A landscape with many valleys, sampled at points; each row gives a point and its height.
From any point a ball rolls to the lowest of the 2 points nearest to it. It stops when none of these is lower. Distance is the straight distance between rows; heights are no part of it.
J635: -2.96 -0.92 +0.15 +1.71 -0.22 +2.47 +2.52 -0.92 +0.69 -2.91 +2.99 +4.86 +1.98 -1.14 +1.43 +0.86 +2.33 +2.48 +3.24 -3.41 -0.07 +1.70 +3.00  height 7.8
J448: +1.10 -1.28 -0.64 -1.06 +1.09 -1.52 +3.81 +6.67 -1.19 +1.01 -2.94 -2.43 +2.49 +0.38 +0.04 +9.03 +0.51 -4.08 +2.33 +1.95 +2.48 +2.30 +1.32  height 13.4
J609: +0.54 +6.27 -1.62 +0.94 +0.77 -1.10 -2.12 +2.61 -1.25 +3.06 -0.74 +0.16 -2.36 +4.01 -1.99 -2.88 -3.80 -1.12 +0.91 +0.18 -1.95 +1.69 -0.72  height 43.8
J890: +6.93 -1.03 -4.73 +0.08 -0.33 -0.74 +0.42 -0.67 -1.12 +2.17 +0.30 +1.28 -0.84 -1.25 -1.70 -1.12 +4.01 -2.13 -1.32 +0.95 +1.87 +3.13 -5.22  height 38.0
J2: -1.19 +2.54 -4.59 +2.21 +3.04 -3.19 -4.55 -1.08 +0.10 -2.65 -1.25 -2.50 -0.87 +0.45 +0.20 -1.98 -2.62 +2.20 -0.78 +1.01 -1.23 +1.66 +2.45  height 29.6
J766: -3.16 -0.49 +1.55 -1.82 +2.26 -0.02 -4.39 -0.12 -4.55 -2.08 +0.57 -2.62 -1.23 +2.33 -2.57 +1.20 +1.09 +3.35 -3.66 +3.00 +1.53 +2.21 +2.31  height 59.5
J37: -0.26 +0.39 +1.37 +0.44 -3.95 -2.82 +1.18 -1.63 +4.55 +1.10 +0.43 -1.54 -1.22 -0.34 +3.91 -1.62 +5.41 +1.61 -4.57 -1.45 -1.70 -2.54 -0.41  height 48.9
J439: -5.68 -0.90 -6.55 +0.19 +1.17 -4.44 -1.87 -1.20 -2.37 +0.12 -1.72 -3.00 -1.76 +4.00 +0.20 +0.30 -3.31 +0.91 -0.13 +4.80 -3.29 +1.95 -3.01  height 32.5
J383: -1.05 -2.44 +1.11 -4.89 -1.46 +0.71 +0.03 -5.54 +0.06 +0.33 -4.71 +0.37 +1.83 -2.77 -2.06 -2.70 +0.17 -3.75 -3.01 -1.17 -2.02 -0.12 -1.83  height 30.7
J323: -0.64 -0.01 -1.49 -2.68 -2.19 -0.93 -0.53 -3.84 -1.10 +3.04 -0.91 +1.24 +0.29 +1.34 -1.34 -3.63 -1.28 -5.36 -0.88 -3.48 -1.87 +0.39 -1.09  height 29.1
J73: +3.80 +3.20 +2.52 -0.68 +0.08 +3.54 -4.57 +3.22 +0.35 +0.35 -0.17 -0.02 -2.55 -1.02 +0.85 -3.55 +0.89 -2.92 -0.74 +2.35 -0.75 -1.79 -1.05  height 30.5
J627: +1.14 -0.17 -0.22 +1.92 -0.63 +0.47 +2.21 -1.31 +5.81 -1.17 +0.95 -4.16 +3.53 -2.24 -2.59 +1.15 +0.99 +1.57 +1.34 -1.27 -0.39 +3.37 -3.04  height 31.7
J565: +1.51 -2.03 -2.84 +3.21 -3.18 +3.68 +2.01 +0.75 +0.11 -2.68 -0.34 -4.43 +0.97 -0.74 +1.77 -2.25 +3.61 -1.94 +2.75 -4.94 -1.10 -1.86 +2.70  height 43.9
J974: +1.61 -2.34 -0.89 -1.29 +1.05 -3.01 -0.71 -2.05 -3.04 -1.76 +0.86 -0.84 +2.44 +1.11 +1.67 +5.96 -0.65 -0.93 +2.42 -2.52 +2.30 -2.00 +1.46  height 27.7
J861: -0.39 +3.28 +4.39 -1.17 +0.76 +1.47 -3.20 -2.62 +0.08 -0.17 +0.51 +0.73 -4.20 +2.13 +2.02 -2.19 -2.54 -1.58 +0.28 -1.36 -3.45 -1.44 +3.08  height 40.3
J381: -3.81 +0.41 -5.45 +1.03 +2.33 -2.90 +1.74 +4.40 +2.12 +3.84 +0.95 -0.96 +1.74 +3.53 -1.44 +4.53 -0.80 +0.85 +0.71 -0.64 -2.29 +4.29 -1.34  height 39.5
J186: -0.45 -1.94 +1.52 +0.99 +0.68 -0.29 +2.88 +2.24 +1.24 +0.91 +0.13 +2.00 -0.73 +3.43 -4.00 +5.33 -0.31 +1.02 +2.25 -2.13 -1.06 +2.82 -3.28  height 38.8
J572: +0.24 +0.91 +0.42 -0.30 -5.15 +0.00 +0.93 -1.59 +0.73 +1.43 -2.54 -0.47 +3.67 +0.00 -1.36 -1.36 +0.73 -3.34 +2.22 -4.74 -1.67 +0.40 -0.23  height 26.6
J319: +0.55 -2.54 -1.93 +0.99 -5.64 -2.66 +1.45 +1.30 +0.50 -1.32 -1.46 -0.66 +5.66 +0.51 +0.56 +1.67 +3.48 -2.67 +2.12 -2.94 -0.82 +1.23 +1.73  height 22.0
J844: +2.25 +0.21 -5.50 -0.27 +2.83 -3.21 +0.09 +5.10 -2.42 +0.35 -2.71 +0.23 +1.41 -0.40 +1.36 +5.93 -4.24 -1.61 +3.15 +4.23 -2.27 -0.12 -2.44  height 19.6
J94: -3.22 -0.86 +2.21 -3.28 -0.32 +0.75 -3.31 -0.62 -4.24 -0.71 +2.67 -2.46 -1.21 -2.28 -1.85 +2.14 -0.90 -1.98 -2.57 +5.59 +0.19 +0.48 +0.58  height 59.9
J421: +4.02 +2.80 +3.25 +0.48 -3.06 +0.96 +0.89 +0.81 +3.07 +3.79 +2.16 -1.78 -0.14 +1.04 +0.43 -6.44 +1.25 +0.31 -5.92 -2.25 -1.84 -0.36 -1.64  height 55.0
J259: -2.27 -1.46 -1.08 +0.69 -2.75 +3.89 +1.53 -1.22 +2.75 -0.67 +0.59 -3.97 -0.13 -3.00 -3.42 +0.81 +0.44 +1.41 +1.72 -0.63 +5.73 +0.57 +0.41  height 65.8
J127: -2.84 +4.92 -2.09 +2.41 +1.67 -2.41 -0.06 +5.61 -1.83 +1.68 -1.40 +1.38 +0.71 +5.42 -2.16 +0.38 -2.75 +0.45 +3.64 +2.46 -0.24 +0.81 -0.18  height 45.9
J995: +1.46 +2.69 +2.56 +2.07 -0.63 -5.55 +3.30 -0.09 +2.03 -0.13 +0.33 -2.01 +0.72 -1.38 +0.17 +0.60 +3.25 +2.81 -3.83 +2.07 -0.17 -2.60 -0.42  height 49.9
J506: +3.04 +0.08 -3.50 -1.67 +1.50 +1.48 +0.73 -2.02 +3.00 +1.96 +1.78 -1.17 -1.69 +0.27 -3.43 +3.15 -1.51 -1.04 -2.95 -3.56 +1.57 +0.63 -1.37  height 43.7
J639: +5.75 +1.59 -2.05 +0.55 -1.06 +1.41 -1.18 -1.31 -1.53 +0.21 +2.09 +0.77 +0.78 -0.55 +0.33 -4.85 +6.98 +0.69 -2.43 -0.45 +1.38 +2.16 -1.08  height 35.4
J597: +5.18 +2.75 +5.23 -1.60 -0.88 +2.66 -5.07 +0.81 -1.64 +0.58 -3.47 +1.16 -4.00 +2.31 +2.42 -5.85 -2.90 -1.19 -2.99 +0.00 +0.03 -1.77 +1.50  height 33.2
J674: -0.46 +2.44 -0.80 +0.04 +0.97 +2.71 -1.53 -0.91 +0.49 +0.75 +6.15 -1.92 -4.05 +0.37 +0.78 -2.70 +2.37 -0.60 -4.43 +1.09 -0.72 +3.46 +2.90  height 57.6
J709: -3.06 -5.49 +5.13 -0.76 -2.63 +1.90 +1.85 -1.16 -0.37 -3.32 +0.46 -0.15 +2.99 -1.10 +3.55 -2.55 +4.18 +0.08 -1.70 +1.45 -2.39 -3.28 +0.32  height 44.5
J963: +2.15 -3.19 -1.99 -2.93 -3.76 +1.36 +0.07 +0.88 +1.60 +3.08 +2.20 +3.28 +1.56 -2.10 -2.23 +3.52 -2.32 -1.21 -0.99 -1.20 +0.42 +0.91 +1.49  height 49.0
J402: -5.24 +2.97 -0.98 -3.31 -0.20 -2.22 +1.07 +1.98 -2.48 +2.50 -3.92 -0.74 -0.14 +0.30 -3.00 +3.08 -5.26 -2.14 +2.77 +3.24 -1.77 +0.46 -0.39  height 49.1
J95: +1.06 -1.14 +1.00 +0.16 -4.10 -2.46 +0.53 +2.11 +0.84 -0.43 +1.26 -1.81 +2.18 +0.89 +4.04 +3.01 +3.73 -3.69 +0.04 -2.80 -1.38 -3.13 +1.30  height 15.4
J431: +0.12 -2.12 +2.69 -1.62 +0.08 -1.18 +0.23 -0.02 -5.05 +0.95 +3.29 -1.52 +1.78 -1.42 -4.20 +1.27 -2.19 +1.59 -2.61 +5.07 +0.75 +1.95 -1.33  height 60.5
J188: -1.60 +6.25 -3.74 -0.04 +2.14 -3.10 -0.58 +3.03 -4.68 -0.05 +2.44 +2.74 +0.87 +5.25 -1.69 -0.05 -0.93 +1.89 +1.10 +6.14 -0.16 +1.50 -0.85  height 45.0
J61: +1.08 +0.50 -3.20 -2.61 +1.93 -0.86 +0.65 +3.36 +0.22 -1.29 -2.93 -2.25 +4.47 -0.04 -2.05 +8.90 -4.74 -2.69 +0.67 +4.65 -1.87 +2.29 -0.79  height 10.4
J45: +4.93 -0.13 -4.54 +0.31 -0.26 -1.19 -0.58 -0.51 +4.25 +0.48 +2.09 +1.17 -1.87 +1.15 -1.64 -1.39 +1.71 -2.34 -3.17 +0.32 +2.85 -0.41 -2.04  height 40.6
J547: +0.21 +1.80 +0.69 +2.08 -1.94 -2.10 +0.22 +2.80 +1.72 +4.08 +1.54 -1.09 +1.21 +2.45 -1.36 -3.71 +0.22 +0.92 -3.61 +1.65 -1.52 +0.44 +0.96  height 55.8
J834: +4.34 +1.71 +6.18 -2.72 -1.89 +6.28 -2.67 -1.89 -2.53 -1.89 -2.00 +0.10 +0.80 +3.40 +2.11 -7.38 -1.74 -0.99 -3.24 -1.57 +1.68 -4.05 +1.95  height 34.5
J7: -2.43 +1.49 +0.49 -1.96 -0.09 +1.01 -0.82 -3.19 -2.64 +1.03 +0.89 +2.29 -1.87 +0.16 +0.10 -1.55 +1.54 +0.63 +0.40 +0.02 +5.03 -0.59 +0.78  height 38.6
J809: +6.56 -2.99 -1.43 +2.37 -1.17 +1.84 +0.28 -1.62 +4.65 -1.29 +3.02 -2.79 +0.31 -2.48 +4.34 -1.09 +4.01 +1.99 -0.14 -2.31 +0.70 -1.82 -2.82  height 48.6
J190: +1.27 -0.26 -1.85 -3.62 -4.49 +0.20 -0.74 -1.82 +1.73 +1.01 +1.78 +0.97 +0.04 +1.61 -3.08 +4.67 +0.35 -0.55 -5.21 -2.01 -0.09 +0.30 +1.04  height 46.3
J456: -1.30 +2.37 -0.52 +1.29 -3.56 -3.05 -0.36 +4.95 +0.15 +0.43 +0.38 -2.03 +1.14 +0.91 +1.04 +5.65 +2.01 -0.14 +0.52 +0.04 -1.02 -0.83 +2.64  height 22.1
J679: +1.73 -2.16 +0.14 -0.59 +3.40 -3.51 +0.40 -3.59 -0.98 +0.90 +0.32 -0.51 +0.12 +0.04 +1.69 +3.34 -1.68 +1.41 -1.04 -5.64 -2.05 -1.38 +0.87  height 32.7
J481: +1.52 -1.10 -3.44 -3.23 -6.09 +7.50 +0.61 -3.62 +3.13 +1.30 +4.61 +1.10 -0.47 -0.61 +1.80 -4.27 -2.08 -0.04 -1.71 -1.81 -0.20 -2.92 +2.61  height 53.2
J202: -2.93 -0.17 +4.98 -1.23 +2.30 -1.07 +0.05 -0.29 -2.24 -0.70 +2.37 +1.60 +2.32 -1.02 -2.37 -0.25 -4.37 +1.28 -2.19 +2.87 -0.97 -1.30 +2.58  height 61.5
J619: -4.36 -0.84 -4.65 +0.94 +2.21 -3.01 +0.25 +2.28 -1.30 +2.86 -1.57 -2.14 -1.27 +0.27 -1.23 +0.22 -1.24 -0.56 +0.79 +1.47 -2.71 +3.88 -1.18  height 34.4
J460: -1.41 +1.18 -5.18 +0.13 +1.03 -3.75 -4.03 -1.37 -0.59 -2.38 -2.00 -3.60 -0.42 -0.20 +0.07 +3.55 -2.84 +1.68 +0.43 +4.97 -3.09 +1.60 -2.56  height 31.3
J689: +4.25 +2.67 +3.00 -3.04 +1.46 +2.56 +0.95 -0.24 -1.61 +1.60 +1.20 +0.72 +2.36 -2.08 +2.18 -0.42 +0.34 -5.01 +2.60 -0.72 +1.85 -4.67 -1.10  height 53.6
J291: -2.27 +2.14 +1.00 +1.14 +0.91 -1.74 -0.21 -1.51 +1.41 -0.94 -0.79 +0.45 -1.42 -1.47 +4.94 -3.23 +3.32 +2.77 -1.57 -1.34 -0.42 -1.06 +2.97  height 47.7
J339: +3.97 +0.40 +7.94 -1.36 -0.06 +1.65 -0.33 -3.11 +0.24 -0.36 +0.09 +1.06 +0.17 +3.72 +4.87 -8.15 -1.10 -0.84 -5.79 -0.49 +0.99 -4.82 +0.90  height 35.5
J876: -0.15 -1.06 +0.14 +0.62 +1.54 +0.20 +1.89 -0.68 -0.58 -1.91 +1.04 +2.80 +3.31 -2.00 +0.45 +3.68 -0.99 -0.27 +4.50 -1.77 +2.51 -1.64 +2.30  height 21.1
J914: -1.86 -1.60 -0.29 +2.75 -0.53 +0.04 +1.40 -1.41 -0.38 -1.79 +1.04 -4.53 -1.67 -1.05 -6.12 +1.52 -3.14 +1.73 +3.11 -0.66 +1.51 +2.92 +0.53  height 65.0
J191: +5.15 -0.54 +1.37 -0.46 -1.83 +2.20 +1.86 -0.66 -0.87 -2.55 +2.24 -2.55 +0.15 +0.12 +3.92 -1.72 +0.05 -2.45 -0.97 -3.36 -0.23 -6.42 +2.08  height 38.7
J720: -2.57 +1.05 -2.14 -0.63 +2.95 +1.80 +0.68 +4.47 -1.03 -0.16 +0.76 +1.65 -1.32 +0.50 -3.18 +4.97 +1.52 -2.46 +1.96 +4.60 +3.47 +2.78 -1.85  height 12.8
J676: -5.42 -1.71 -2.34 -0.98 +2.63 -0.27 -1.03 -0.43 -1.09 +0.29 -0.05 +2.24 +0.23 -2.85 +2.45 +0.21 +3.18 +0.78 +1.57 +1.32 +5.66 -0.19 -0.46  height 37.1
J107: +2.72 -2.99 +0.64 -0.29 -4.23 +4.29 +4.76 +1.03 -2.81 -2.86 -1.01 -0.87 +3.45 +0.67 +2.73 -0.92 +3.26 -3.02 +1.13 -4.33 -0.83 -6.02 +2.61  height 41.1
J523: -4.79 +2.34 +2.26 -3.97 +0.38 -1.87 -2.06 -2.22 -2.00 +3.14 -4.41 +0.98 -0.17 -0.70 -1.04 +0.61 -1.59 -1.93 +3.06 +3.14 +0.48 -1.01 -3.79  height 50.4
J87: -2.56 -0.63 +7.24 -0.96 -1.46 -0.19 -0.60 -2.05 -0.09 -2.64 +0.23 +1.61 +4.26 -1.25 +3.67 -4.15 +2.27 +5.12 -2.77 +0.52 -2.81 -2.36 +1.16  height 45.5
J579: -1.19 -2.09 -1.18 -1.09 +2.16 -2.73 -2.37 -3.10 -1.90 +0.76 -0.69 -1.24 -3.60 +2.13 +1.62 +0.27 -1.85 -1.28 +0.38 -0.59 -0.79 -0.45 +0.35  height 36.1
J884: +0.55 +0.03 -1.65 +4.73 +1.37 -1.95 +0.07 -3.69 +2.34 -2.80 -0.59 -0.31 +0.08 -0.19 -1.25 -4.82 -4.94 +3.11 +0.74 +0.40 -1.79 +2.09 +1.08  height 27.6
J893: +1.23 +7.15 +1.02 -1.50 +2.18 -0.53 -2.48 -0.61 -0.51 +3.84 -1.17 +2.78 -3.17 +3.08 +1.95 -3.15 -2.81 -1.59 -1.26 -1.51 -1.89 -0.60 +1.55  height 42.1
J555: +0.60 -5.39 -2.25 +4.13 -1.03 -1.31 +4.32 +0.09 -1.36 -0.46 +0.96 -1.53 -2.58 -0.87 -1.67 +0.26 -0.75 +0.71 +4.00 -2.62 +2.71 +2.41 +0.00  height 63.8
J131: -2.49 +1.28 +4.28 -0.67 +0.31 +5.00 -1.17 -1.69 -1.37 -2.26 +0.24 +0.17 -4.47 -1.62 +4.38 -2.83 +1.09 -2.62 +0.02 -0.74 -6.43 -1.18 +1.87  height 42.0
J582: -0.04 +2.40 -0.40 +1.10 -3.89 -1.11 -0.01 -5.46 +0.53 -3.40 -3.38 -0.79 -4.22 -1.66 -1.39 -2.27 +4.16 +3.75 -3.06 -1.24 -1.85 +2.28 -1.60  height 31.5
J930: -0.93 +1.35 -1.45 +0.02 +0.34 -3.26 +0.01 +0.47 -3.06 -0.63 +0.79 +4.28 +2.41 +1.34 -2.90 +1.22 -0.83 +2.14 +1.39 +3.97 +2.60 +1.69 +0.27  height 43.3
J575: -3.67 -5.68 -1.01 +0.03 -1.89 +4.52 +2.59 -2.95 +3.48 -3.14 +0.62 -0.08 +0.81 -1.05 -0.88 +0.16 +3.85 +0.53 +1.35 -2.46 +4.03 -0.42 +0.81  height 66.6
J32: +0.00 +2.36 -2.02 -0.36 -0.97 -2.54 +1.60 +5.36 -2.74 +0.75 -2.83 -2.89 -1.69 +2.37 -1.30 +7.07 +0.26 -1.90 +2.17 +1.59 +0.67 +0.15 +0.46  height 23.7
J789: +2.67 +2.19 -3.30 +0.54 +2.61 -3.02 -2.30 +1.97 +0.94 +2.79 -0.44 -0.36 -2.69 -1.65 +2.69 +2.54 -3.14 -0.14 +2.34 +2.64 -1.62 -0.59 -2.97  height 26.4
J287: -1.43 -2.00 -0.54 +2.34 +2.67 -0.89 +2.19 +6.28 -1.19 -0.39 -4.37 -1.39 +2.25 -1.96 -1.23 +3.95 -2.83 +1.24 +1.57 -0.50 +2.14 +0.31 +1.67  height 33.8
J613: -4.29 +0.60 -3.69 -0.61 +0.12 -2.53 +3.11 +0.99 +0.24 +1.14 -4.46 +1.66 -0.74 +1.02 -3.32 +4.27 -5.88 +0.65 +0.83 -1.98 -1.89 +0.09 +0.36  height 46.9
J518: -0.45 -1.55 +4.59 +2.83 -2.13 +1.85 -0.55 +1.22 +0.17 -3.12 +0.76 +3.11 +1.23 -0.50 +0.69 -0.29 +3.03 +1.09 +3.96 -1.45 -2.67 +1.46 -0.45  height 20.0
J741: -2.04 +0.16 +0.70 -0.64 -0.19 +3.12 -2.04 +2.29 +0.08 -1.36 -0.04 +1.04 -2.31 -1.20 +0.86 +2.98 +4.65 -2.89 +3.23 +4.71 +2.21 +0.30 -2.16  height 22.4
J867: +3.01 +0.91 -0.84 +0.25 +0.83 -1.81 -2.57 -1.54 -0.62 -1.07 -0.55 +0.96 -4.27 +0.26 +0.37 -1.48 -6.44 -1.37 +1.70 +0.11 -3.79 -0.03 +1.90  height 38.2
J645: +0.39 -0.06 -2.33 +3.40 -1.15 +0.13 -2.55 -2.59 +0.84 -4.28 -2.94 -2.12 -1.35 -1.66 -2.82 -3.09 +2.54 +3.16 -1.12 +0.66 -0.88 +4.82 -0.51  height 30.6
J138: -0.52 +0.12 +3.71 -1.80 +4.51 +1.56 -0.72 +0.14 -0.59 -1.47 -0.53 +3.03 +3.11 -0.54 -4.50 +0.64 -3.60 -2.53 -0.44 +0.22 +2.44 -2.50 -0.20  height 62.8
J759: -1.41 -1.37 -2.33 +0.97 +3.53 -1.35 -0.19 +4.88 -2.29 +1.26 -4.40 -0.34 +0.20 +3.14 -3.31 +3.38 -2.74 +2.41 +0.72 +1.23 +4.37 -0.66 -0.76  height 31.4
J327: +1.03 +0.50 -1.90 -0.54 -0.05 -4.35 +3.38 -1.69 +0.11 +1.54 +1.29 +0.84 +1.91 -0.98 -0.99 +1.51 -0.52 +0.38 +0.02 +1.46 -0.96 +1.77 -2.21  height 45.7
J399: +0.23 +1.86 -2.83 +1.97 +3.37 -2.42 -2.77 -0.10 +0.45 +0.24 -2.55 +1.93 -1.70 -4.22 +4.03 +1.62 +0.30 +2.67 +4.42 +1.93 -1.21 +1.73 -2.12  height 30.8
J887: -4.74 -1.58 -2.09 +0.50 -0.77 -2.63 +2.40 +0.93 +1.60 +2.04 -2.94 +1.55 +0.67 -1.97 -1.09 -0.64 -1.61 +0.80 +0.26 -2.58 +1.29 +0.26 +3.01  height 44.0
J544: -0.95 -2.98 +4.84 -0.90 -0.42 +4.02 -1.79 -2.60 -1.57 -5.42 -0.68 +0.55 -0.86 -2.59 +3.37 -3.67 +0.43 -1.41 +0.74 +1.54 -1.93 -3.71 +1.01  height 43.5
J121: -2.63 +1.57 +6.75 +0.50 -0.03 -0.38 -0.58 -2.29 -0.15 -1.93 -1.72 +1.34 -0.19 -0.46 +6.15 -3.17 +1.15 +5.11 -4.50 -1.06 -2.74 -0.35 +5.66  height 46.5
J204: +3.14 -3.12 -2.17 +1.92 -2.96 +3.68 +1.55 -0.33 +3.66 -2.27 -3.03 -3.76 +1.97 -3.43 +3.45 -1.29 +2.95 +0.16 -0.38 -4.73 -1.67 -1.17 -1.66  height 46.1
J239: +4.38 +1.83 +4.30 -0.74 +2.99 +2.71 +2.65 +0.08 -0.10 +0.48 +2.15 -0.53 +3.02 -3.83 -0.27 +1.11 -0.08 -4.21 +2.47 +3.12 +1.24 -1.13 -4.52  height 56.1
J265: -4.06 -1.77 -2.72 +1.08 +4.20 -1.95 +1.25 -2.22 -2.70 +0.45 -2.71 +4.98 -0.84 -1.37 -0.13 -0.01 -0.25 +2.84 +0.80 -3.50 -0.41 +1.99 +3.12  height 40.9
J696: +2.32 -3.76 -0.88 +2.76 -0.12 -0.05 -0.73 +0.85 -2.36 +1.67 +0.06 +1.42 -3.20 +1.01 -0.02 -3.14 +0.29 +2.23 +3.08 -3.25 +2.29 +2.17 +0.28  height 62.3
J790: -0.23 +3.10 +1.21 -0.53 +2.64 +1.91 -2.49 +2.53 -0.79 -0.57 -1.49 +0.19 -3.91 +0.23 -1.19 -0.76 +4.05 -2.47 -1.10 +2.17 +1.03 +0.76 -1.49  height 27.2
J46: +2.26 -0.93 -2.69 +5.80 -0.23 +2.41 -0.43 -1.36 +5.06 -5.17 -0.36 -1.46 +0.24 -2.07 -1.74 -2.17 +1.75 +0.22 +2.21 -0.64 -0.39 +2.28 -1.68  height 28.4
J666: -4.29 +0.99 +0.81 -1.62 +1.03 -0.28 +0.39 -1.25 -1.35 +1.96 +1.14 +6.38 -0.95 +2.46 -1.81 +1.12 +1.36 +0.72 +3.10 +0.57 +1.70 +1.67 -0.83  height 40.8
J412: -1.70 -1.18 -3.63 -1.44 +6.74 -0.58 +2.09 +5.46 -2.68 +3.52 -0.08 +1.25 -0.68 +2.24 -2.59 +5.38 -1.98 -1.60 +1.19 +2.09 +2.69 +0.80 -3.27  height 24.6
J194: +2.05 -1.72 +3.15 +4.90 -0.44 +1.14 -1.88 -1.56 +1.93 -3.47 -0.43 +1.02 +0.95 -0.49 +0.09 -4.58 -1.33 +2.07 +2.19 -0.96 -2.43 +1.96 -1.10  height 25.1
J557: +0.34 -1.82 -2.72 -2.96 -3.72 +1.67 +0.79 -2.37 +3.70 +1.43 +3.64 +4.29 -0.24 -0.96 -0.25 -0.86 -2.09 -1.20 -1.31 -2.09 +1.34 -3.42 +2.35  height 51.7
J373: +1.89 -1.89 +3.22 +1.85 +3.40 +1.78 +1.88 +1.20 -0.53 +1.88 +2.47 +3.71 -2.07 -0.86 +0.85 -5.26 -0.26 +0.94 +0.97 -0.61 +1.96 +0.76 -0.93  height 60.3
J289: -1.42 -1.50 +2.14 +0.96 +1.88 -1.23 +0.01 -1.68 +3.03 -0.60 +0.83 -1.71 +1.52 +2.89 -3.45 +3.11 +1.98 +3.22 +1.11 -2.21 +1.91 +1.63 -2.90  height 34.6
J595: -4.27 -2.45 -3.62 +1.35 +6.96 -1.81 +0.38 -1.81 -0.43 +0.56 -0.36 +3.47 -0.96 -0.18 -1.33 +1.62 -1.41 +3.74 +1.91 +0.68 +0.72 +2.96 -1.62  height 37.7
J729: -1.38 -0.39 -0.05 -0.29 +0.96 +2.04 -2.56 +2.64 -1.39 +0.85 +5.01 -0.23 -0.40 +0.36 -2.74 +0.58 +0.81 +2.06 -4.84 +1.81 -0.82 +2.87 +2.69  height 58.7
J752: +0.55 -1.13 +1.03 -2.70 +0.64 +0.91 +2.06 +4.21 +0.69 +1.28 -4.37 -0.77 +4.25 -3.52 +1.03 +6.11 -2.37 -2.22 +2.99 -0.95 +2.49 +0.11 +1.67  height 26.3
J317: +4.32 -1.23 +1.00 +2.27 -0.14 -3.34 +2.51 -2.04 +2.49 -0.86 +2.36 -2.08 +2.35 +0.02 +1.80 +1.85 +3.95 +2.43 -1.29 -0.23 +2.60 -1.52 -2.95  height 50.9
J610: +2.03 +0.50 +0.61 -0.25 -5.58 +4.25 +0.73 -0.32 +2.09 +1.54 +3.81 -1.29 -1.47 -0.61 +1.23 -5.63 -0.06 +0.13 -2.85 +0.96 -0.63 -1.51 +0.68  height 54.1
J631: +1.31 +0.55 +7.29 -0.91 -1.10 +1.83 -1.71 -2.12 +0.97 -1.39 +2.71 -1.36 -2.37 +2.99 +4.51 -3.03 +0.07 +1.50 -2.54 +0.36 +2.84 -6.23 +2.59  height 36.3
J280: -0.86 +2.82 +1.28 -0.97 -2.35 -0.26 -1.15 +1.36 +0.20 +2.46 +4.30 -2.63 -1.70 +2.42 -0.20 -3.04 +0.76 -2.48 -4.84 -1.04 -2.89 -0.24 +5.54  height 56.6
J795: +2.58 +1.17 -1.00 +0.54 -4.20 +1.59 -0.04 -3.78 +0.08 -1.51 -2.16 -0.48 +0.10 -2.66 +2.97 -4.64 +6.71 +4.41 -1.14 -2.40 +1.14 +1.40 -0.87  height 33.1
J711: -3.53 -2.12 -1.25 +0.74 +2.16 -1.36 -2.02 +1.21 +2.20 +1.78 -0.89 +3.32 -1.40 -2.73 +1.71 -0.31 +0.21 +3.34 +1.83 +2.90 +0.93 +2.87 -1.78  height 34.3
J945: +0.43 +2.18 +3.32 -4.57 -0.80 -0.55 -0.30 -1.91 -0.55 +3.43 -2.86 +0.72 +1.15 -2.04 +0.81 +2.18 -1.75 -3.32 +3.19 -0.32 +1.16 -3.90 -3.64  height 51.6
J692: +2.29 -1.86 +3.37 +1.63 +5.08 +2.61 +1.11 +0.79 +1.80 +0.53 +3.00 -0.80 +0.42 -2.37 -0.34 -1.12 -0.98 -0.55 +1.62 +0.92 +0.55 -0.73 -3.42  height 58.3
J88: -1.60 +0.17 -1.37 +1.70 +0.78 -2.13 +3.45 +4.97 +2.14 +1.96 +0.82 +0.36 +1.36 +4.13 -5.73 +3.42 -0.35 +1.91 -2.55 +0.68 -0.86 +3.00 -3.11  height 42.8
J78: +0.68 -1.10 +4.34 -0.34 -2.73 +4.97 -1.49 +0.87 +1.33 -2.10 +2.35 -1.61 -0.34 +1.56 +4.90 -2.40 -0.88 -0.83 -2.06 -1.21 -1.12 -8.05 +4.77  height 37.0

For each start below, name the point where the ball stops.
J402 -> J61
J619 -> J635
J995 -> J861
J259 -> J61
J204 -> J720
J188 -> J61
